Each row is a point on a landscape with many peaks, with its height.
From any point a climber takes the steepest step (rise divided by distance) to one of its 2 nearest points. It stops when none of these is higher. Distance is the straight distance between rows; heights are no part of it.
kudir: [  0  11 -16   9 -10  39 -48   0   5   8  -7  50 -11  36  39 -17 -22  31
  30  -2 -30  30   9 -21   8]  height 331
zom: [-41  55 -29  18 -13 -38  10  -7   8   4  -5  13 -20 -35  24   6  11  -5
 -59  37  43  -7  -6 -21  15]  height 613
zifo: [-36 -22  32  36   5  -1   0  54 -22   2 -40 -14  49  -9  15 -10   3   6
 -33  -3 -47 -38  19  39 -53]  height 291
fodug: [-55 -39   6  19  11  18  35 -33 -31 -16   6 -10 -31 -10 -42 -11 -66  -3
   6 -27 -14 -17 -66  18  -8]  height 87
dugo: [  0  17  16 -54   2  -4 -33   6  52 -17   1  13  62  35   5 -10  -9  -7
  46  -7 -17   5   3 -22  18]  height 485
lozut: [-10 -18 -21 -27  -2 -40  21   0  21 -17  -9  16 -49 -54   1  -3   4  21
 -29 -10  65  14 -44  19  20]  height 452
fol: [  0   9   1 -62 -24  -9  -1  24  12  24  53  -7  33  16  21  -8  19  42
  12 -27  36  18   3 -19  58]  height 403
Zez: [-31  -3  28 -35   3  -3 -25   4 -17  -3 -11  36  28  -1  -6   1 -15 -17
  39  -8 -42 -32 -13 -14 -25]  height 312
tov: [-14  -5  -3  32  54   2  -7  -8 -25  19 -15  22 -74   0   5 -26 -28  23
  15  27 -22 -28 -39 -15  19]  height 454
vevu: [  9  20   7 -43 -20 -23  -3  36 -27  17  33   4  35  19  34 -13  43  44
 -30 -14  46   4 -12 -11   9]  height 453
safip: [  6 -66  -8  21 -16  23  26 -29 -55 -28  -8 -19 -32 -30 -50 -11 -31 -27
  21 -35  -4  11 -48  26 -15]  height 116
tud: [  2 -40   3   2 -13 -39  11   5 -59  -8   1  -6 -12 -45 -14  10  38 -19
   7 -13  -1 -20 -37  20   0]  height 241
Fipe: [-71 -19 -21   5   1 -35  44 -13  22  10 -36 -21  78  11  26  16 -11 -54
 -12  15 -31  -6  27  25 -40]  height 167
mag: [ 85  39   8 -11  52 -18  -9 -14 -12  37  38  18   3  36  26   1  32  -6
 -18  24  15  13 -22  12  35]  height 542
san: [  4  -6  11  -2  22 -20  -2  -9  15   0 -35 -34   2  -5 -12 -40   4   2
  11  39  12 -17  -2   6  -2]  height 649
nel: [-13  30  16  -9 -30  -5 -16  18 -45  18  34   1  17  24   0  24 -13  29
   1   4 -10 -10  40 -40 -41]  height 350
lelo: [ 51 -54  15   7  24  55  -3   6  -4  16  34  -8 -13 -19 -35 -13 -14  10
  32 -23 -67  -8 -15  52   9]  height 340
mefu: [ 11  18  -2  43  22  32  23  13 -14   2  12 -32   8  10 -13  15  22 -30
 -17  12  30  -2  26  21  24]  height 363
dopad: [-54   1 -13 -23 -64  -1  19  -7 -15 -13 -30 -16  40 -35 -18  13 -24   5
   4 -31 -20   5  33 -16 -38]  height 731
Vusub: [-30   9  17 -21  -2   5  -9  -4  41  -1 -25  50  42  12  16 -31 -30 -10
  36 -34 -59 -24  -9 -16  -1]  height 385
peb: [ 20 -42 -15 -21  -2 -29   6 -16  27 -15 -28  15 -20 -34 -17  17  -3  -1
   9 -15  41  53 -20  27  23]  height 384
nobad: [  9 -16   9  40   8  19 -31 -15 -19 -33   6  18 -17  -5 -24 -27   2  10
 -19  22  19  27   0  31 -40]  height 659
lenok: [  4  56   4 -13  29 -32  -3 -17  45 -16  51 -18  35  59 -13  10  -8 -33
   7  29  15  29  -3 -27  51]  height 714
kof: [-26  10  18  30   2  16  16  31 -15   1 -67 -35  10 -15  14  -5 -25  33
 -25   1 -39 -27  32  -3 -23]  height 334
mebu: [  1   1  27 -55 -17  19  -9  20  35   7  22  -7  64  38  -1   4 -20  31
  18 -36 -24  12  37 -16  -1]  height 421
Mek: [-41  54 -29  -3   9 -63  14  -9 -19  27  24  30  -5 -15  20  37  25 -44
 -40  43  23  -3 -28 -10  10]  height 700
Nenez: [ -9  12  25 -54 -32 -27  -6  25 -50  16  51   7   4  28   0  34  23  14
  35  -6   5 -23   6 -32 -22]  height 323
tabug: [ 45 -43   0   3  25  56  -6 -13 -17  20  20  16 -37  14   5   3  11  -3
  46  -8 -56 -11   3  12  33]  height 295
nopa: [-21  -1  16  11  51 -12  -2 -33   2  10 -16   0 -32 -21 -21 -27 -28  26
  25  37  24 -23 -25 -24  17]  height 551
kamim: [-41 -43   3  21  15 -13  25  21 -51 -20   9  -9 -50 -26 -13   1 -28  17
 -19 -22  -1 -49 -72  14 -34]  height 57
suf: [-34  -3 -40   1  -1  -6   2  39  15 -18 -41  29 -24 -25   5   7 -26   5
 -23 -13 -12  -5  -9  -4  27]  height 492
Ful: [ 25 -53  17  -2   2  29  -8   0  -3  23 -16 -18  -9 -17 -37 -29 -31  35
   6 -14 -29  23  -9  25   5]  height 391
bena: [-10 -13 -36  23 -37 -21 -19   6 -57 -16  49  42 -17  -9  28   1  28  -8
 -32  10  32  21 -19  13 -16]  height 503
Figan: [ 34 -45  37  -5  14  51 -22 -21  21  -1   4  21 -10  23 -25 -13  15  27
  59  -2   2  37  28  28  -4]  height 476
mokin: [-10   5  -5 -16  18   4   7   5  37  13  -3 -57  69  39  -2   1 -20 -38
   4  -5 -49  -3  13  -7  40]  height 576
lat: [ 51   4   0  12  34  37  12  19  -7 -25  35 -26 -21 -19 -16 -53  -5  22
 -57   9  34 -23  -1   6 -16]  height 496
gad: [ 16   5 -18 -23  -1   7 -42  -8  31 -24 -30  63 -30  25  38  -4   2  28
  26 -10   1  18   3  -7 -17]  height 401
Fiz: [-14  14  -8  -1 -22 -25 -10 -20  18   8 -25 -35  17 -11 -10   4   6   4
 -12  10  33  25  22  -9   7]  height 736
vof: [-10  27   1  -5  -1   5   2  39  -9 -20  23  -2  32  12  30 -32  20  34
 -42   0  41 -28  10 -19  -2]  height 511
Ruz: [  3 -20  24  46   6  19  29 -15 -45  13  10 -15 -10   9 -38  52  52 -19
  -1  -4  20   4   1  31  34]  height 318
Naget: [ -1  -1  15  30  14  52  54  15  19 -12 -44 -70  17 -22  -7   1 -17  16
 -32 -11  -6 -37  32   5   3]  height 372
nena: [-39   6  -8 -19 -43 -29  15 -12  -9  16 -15 -24   6 -58 -13  17  19   0
  -7   4  34   3  22  -6 -42]  height 811
biget: [-47  11  36 -20 -49  16  34  13  18 -27 -19   3  63 -24  24  -6 -22  17
  -6 -40 -24 -15  24 -16 -35]  height 651
Misun: [-18  33 -28 -26  -1 -48  16   2  35 -14  11  24 -30 -51  21  -4  30  -5
 -50  10  44   8 -14  11 -11]  height 532
viv: [ 36   9   4  15  20  35  36  30  33   5   5 -88  22 -17  -7  11   7 -12
 -28   4   5 -19  44  -1  28]  height 404
kinan: [ 76 -28  -9  10  16 -12 -10 -36 -28  -2  -1  24 -78  23   1   7 -19 -15
  21  13   8  29 -45  45   7]  height 264
Zum: [-47 -25   2  25 -18 -22  -4   4 -12  21 -30  12  53 -41 -10 -22 -10 -41
 -27  -9 -52 -25   2  59 -47]  height 243
rudu: [ -1 -58   3   7 -28  -5  -1 -14 -43  15 -20  -6   9 -45 -53 -34 -47 -30
   3 -27 -46 -19 -49  29 -13]  height 147
Givar: [  8 -14  17   0 -30 -20  19  -4 -53  30  17 -23   6 -18  -8  47  47 -18
 -18 -19  50  -2 -17  10   5]  height 279
Feful: [ -9   6  -4  25 -27  -8 -22 -30  25  -4 -32  -8  57  15 -17  -1 -40 -57
 -17   2 -30  22  11  14  -7]  height 460
gif: [ 86  14   8  -9  27  37  -8  -6   2  37  18 -16 -15  16  -1  43  38 -13
  -5  26   8  -8   8   5  43]  height 638
mut: [  2  21  24  -9 -27 -15   3 -21  80 -27  -2 -89  36  18   2 -13  17  24
  -9 -22  14  15  38 -38  18]  height 600
dipez: [ 24 -11   9 -15  24  -7 -20  25  16  12 -40  59 -42  27  21  28  31   9
  16  11  24   0  -8  19 -17]  height 498
bomud: [ 37 -31 -33  10  13  10 -12 -18  16   2 -24  23 -54  17   2   3 -23  -4
   7  14  30  51  -8  27  32]  height 317
Pobul: [ 48   5   2  -5 -30  56  -7 -39   4  -3  59  15 -38  65  14  24  16 -16
  38  -7  33  26  25 -14   9]  height 650
numek: [ -9  64  31 -16   4 -19  10  -5  33  14  -4   6 -10  18  15  46  22  24
  -2  15  40  -9  19 -50   4]  height 705
Gego: [ -4   9  13  13  16  50  20  27  70 -71  37   0  19   6  -7 -29  24  40
  -4 -44   3  14  24  15  28]  height 497
gez: [-47  23 -34   7  -4 -36  31   1  53 -28 -23 -47  77  29  26  15 -11 -28
 -49   8   9   9  35   9 -46]  height 142
Nivar: [ 31 -13  12  24   5  40 -10 -47  14 -11  27  24  -9  31  -3  -1  29   6
  53  24  26  51  12  -4   6]  height 564
Nug: [-26 -25  -8 -46 -21  -9 -39 -10 -28  39 -15  30  20 -22   2 -23  -7  25
  52  15 -26   8   3 -11 -29]  height 261
sug: [ 20  22   0  52   3  25 -34   1   0   8 -17  21 -14  49   1  27  -4 -54
 -17  21 -32  -2  28 -38 -15]  height 320
mufu: [ -5  10  14   3 -35  17  -4 -25  50 -16 -39 -54  42 -10 -12 -29 -25  11
 -16 -17  -8  22  39 -34 -11]  height 657
Kizi: [ 19  -6 -12  54  11  69 -13  -4  12 -28  31  12 -43   4  -6 -24 -13  21
 -25  -9  14  26  19  23  -1]  height 813
Niton: [ 31  13  -6 -25 -12  26 -17  -5 -12  30  76  -6  20  30   4  -1  23  55
   9 -17  10  34  25  -3  45]  height 359
dipi: [ 31  -9 -14  16  39  44  20  13  34 -49  48  25 -14   7  10 -38 -12  31
 -16 -15   6  15   5  16  31]  height 639
lak: [-23 -29 -26  27 -22  -9 -20  -4 -39 -17  17  23 -12 -36 -14 -11  15  29
 -28  -5  48  30 -24  43 -44]  height 561
domul: [-15  24 -33   3 -22 -22   1  20 -32 -33  25  33   6 -21  12 -47   4  20
 -38   4  30  -1  -4 -23 -19]  height 593
rom: [ 63  38  -2  -7   3  33  -6 -19  22  19  29 -10 -34  60  20  49  14   4
  13   3   4  11  47 -34  26]  height 730
runim: [ 32 -16 -13   1  39  26 -13   0 -34  17   2  35 -56  26  23 -10  14  10
  46  22 -17 -15 -34  12  38]  height 361
lov: [ 52 -40  13  12  13 -21 -14 -32 -55  20 -29   0 -77  -5 -12  -6  10 -19
  36  15  -9  -7 -51   8 -14]  height 222
Vusif: [ 30   1   2  27 -10 -12  -8 -34 -49  14 -25  -5 -62 -12  -1  13  14 -42
  17   8 -12 -25 -23 -38 -25]  height 226
gedat: [-40  21 -20  26  -2  26 -13   4  13  -1 -45  38 -20   5  15   7 -25  41
  19  -3 -37  14   5 -36  28]  height 390
darid: [ 70  10  16  -5  73   5  -4 -17 -30  20  13  29 -34  14  16 -17  12   6
  36  39  19   7 -30  17  42]  height 440
ledep: [ 20  10  35 -35 -19 -14  17  17 -41  49  40   3 -21  46  -7  70  29  -1
  26 -12  13 -28  -8 -10   9]  height 297
Monez: [  7 -23   5 -21  -6 -21  22  19 -38  -6 -38 -26  -1 -31 -30   2  -5 -42
  30 -25 -11 -52 -19  -1  -8]  height 204
luva: [-14  24  -2 -45 -39 -36 -13  46  -5  24  25  -8  46  21  -2   6 -28  41
 -15 -25 -29   0  43 -25 -10]  height 379
dez: [-14  12   8  38  24  -6 -39   3  36 -10 -32  32  14  15  -9  24 -10 -33
 -23  17 -20  23  12   5 -14]  height 388
Tofiz: [-87 -10  -4  23   7 -25  27   7  34  -5 -19  -1  31 -31  -8  13  -2 -45
  -9  14 -44   4   7  44 -50]  height 200
Kedor: [  3 -15 -27  15  12  -2  12  -9  39   2 -22 -45  63  18  -6 -43 -40 -53
 -35   9 -16   9   9  13  10]  height 515
pavi: [ 25  25 -21 -10   6   0  -6  -5  20  16  44 -35  44  35  -1  -9 -20 -19
  -2  19 -25  16  17 -35  55]  height 635
vupet: [ 12  -3 -16  48  -7   6  -9  -6 -44  -4  -7  36 -50  27   7  42   9 -53
   3   6  -7   0 -23 -24   0]  height 266
vifu: [ -5  18  28   0 -12  29   8  -2  93 -57  25 -47  49   7 -18 -20  23  22
  14 -35  -4  27  32 -19  19]  height 543
pizis: [-11  54  18 -25   8 -63  -7 -19  42  18  16  -6  25  29  14  -2   5 -10
  18  34  36   0   6 -43  32]  height 821
bebo: [ 12  48   3  -5  12 -25 -12  10  11  21 -47  38 -41   0  41  44  22   2
  -7  16  25  -7   6 -28 -19]  height 601
dipe: [-35 -33  13 -21 -14  -5 -24  -9 -14  30 -25  14   0 -20 -18  27  23  45
  50   2  -2  28   5  19 -17]  height 227
tes: [-53  12 -27   5  17 -37  -1  11 -39  17  -6  15  -4  -7   9  32  18 -48
   9  32  -3 -22 -36  11  27]  height 820
veguf: [-42   2 -23 -29  10 -22  14  39  -4 -39   8  29 -29 -49  18 -47 -13  40
 -12   1  22 -38 -28   2 -33]  height 735
Neka: [ -8 -32 -26 -18 -47 -35   5  -8 -31   1 -30 -39  -8 -54 -25 -16 -21 -51
   2 -26 -42 -42 -20  14 -30]  height 175
tir: [ 64  35   9  10  11  36  22   9  30 -18  21 -51  -7 -37   1 -25   9   8
 -42  17   9 -37  42 -16 -17]  height 441
Pofar: [-47  -4 -21 -10  -2 -30  16  43  -6 -18 -15  23 -23 -52  24   5 -13 -14
  -9   0 -17 -40 -22   3 -34]  height 602

Where does a climber stop that starts at each point below?
tabug: rom
kinan: tes
sug: pizis
kudir: pizis
ledep: dugo
gez: pizis

Call two points neighbours if one is among the 2 nearest of the other. Go from one point of each pair to the other, from neighbour to neighbour, staying as high as possible. Name the lowest point that can't be avoided.
domul, rom: runim
Kizi, veguf: bena
Kizi, nena: Gego
